The views of a scene show one set of named points, each view turned or mirrored, and shifted as a whole, with a little noise and some points left out.

Scene 1
View 1
j444: [ 10   2  -1  19  -1   1 -14 -31]
j925: [  8  19  -4  12  -3  -5 -15 -19]
j994: [ 13   4 -15  -2  -4   5 -10 -23]
j30: [ 12  25   6  10  -1   5  -2 -12]
j846: [ 15  32 -10 -28  -5  17   9   8]
j350: [ 11 -24  -6  15   0   6 -13 -45]
j659: [ 31  23   9  38  -3  18   2 -16]
j851: [ 36  29 -11  40 -12  13  -5 -10]
j286: [  6  30  18  20   4  -5  -8 -15]
j254: [22 30  9 18 -3 12  4 -9]
j335: [  7  31   3  23  -1 -11 -19 -16]
j135: [  8  41  -8  -3  -4  -8 -13  -2]
j58: [ 25  16   0  43  -7  10  -8 -25]
View 2
j58: [ 16 -27  31  28   5  12  -1  -4]
j350: [ -2 -27  24  20 -40  -5  16  12]
j444: [ 13 -31  18  19 -21   4   6   8]
j254: [ 22 -30  16  37   0 -16  -1 -17]
j846: [ 11  -3  -8  47 -14 -44   6 -24]
j286: [ 30 -45   7  25 -10  -9  -7 -10]
j925: [ 21 -25   3  22 -18  -4  -3  -2]
j851: [ 19 -14  24  34  19   7  -4 -11]
j135: [ 29 -14 -17  24 -10 -17  -6 -12]
j659: [ 18 -33  34  39  11   0   0 -14]
j335: [ 30 -33   3  20  -9   0  -7  -4]
j994: [  6 -10  10  26 -26  -8  12   6]
View 3
j846: [ -1 -57 -17  -3 -10  28  19  -9]
j994: [-12 -30 -22 -24   9  -1  -3  -4]
j851: [-11  -1  -5   9 -18 -16  10   0]
j444: [  2 -20 -23 -29  21 -12 -12 -20]
j30: [ -1 -32 -17 -14   3   0   2 -15]
j925: [ -8 -29 -12  -6   1 -11 -12 -12]
j254: [  4 -20  -7   7 -12  -4   9 -19]
j659: [  4   3  -6   5 -10 -13  11 -17]
j335: [ -6 -27  -5   6   1 -19 -20 -18]
j135: [-12 -49  -8  10  -8   2 -12 -11]
View 4
j350: [ -9  13   7  -3  25  16 -25 -29]
j851: [-24 -13   9  23  -5 -18  -8  23]
j925: [ -4   1 -12  -5   8 -11 -13 -13]
j335: [  2  -6 -25   0   4 -11  -8 -10]
j58: [-11  -8  -6  24   8   6 -11   4]
j994: [-15  11  11 -11  12  -3 -17 -17]
j286: [  5 -12 -25   9  15 -17 -15 -15]
j254: [-11 -16  -6  17  16 -26 -16  -6]
j444: [ -5   5  -5   3  15  11 -16 -16]
j846: [-23  -2  16 -15  15 -54 -21 -14]
j659: [-11 -18  -5  35  15  -8 -16   6]
j30: [-12  -2   5  -3  17 -17 -17 -16]

In a view up to two points have been moved. Name them for each view, in the order of its rows, or write none.
view 1: j30, j350
view 2: none
view 3: j444
view 4: j851
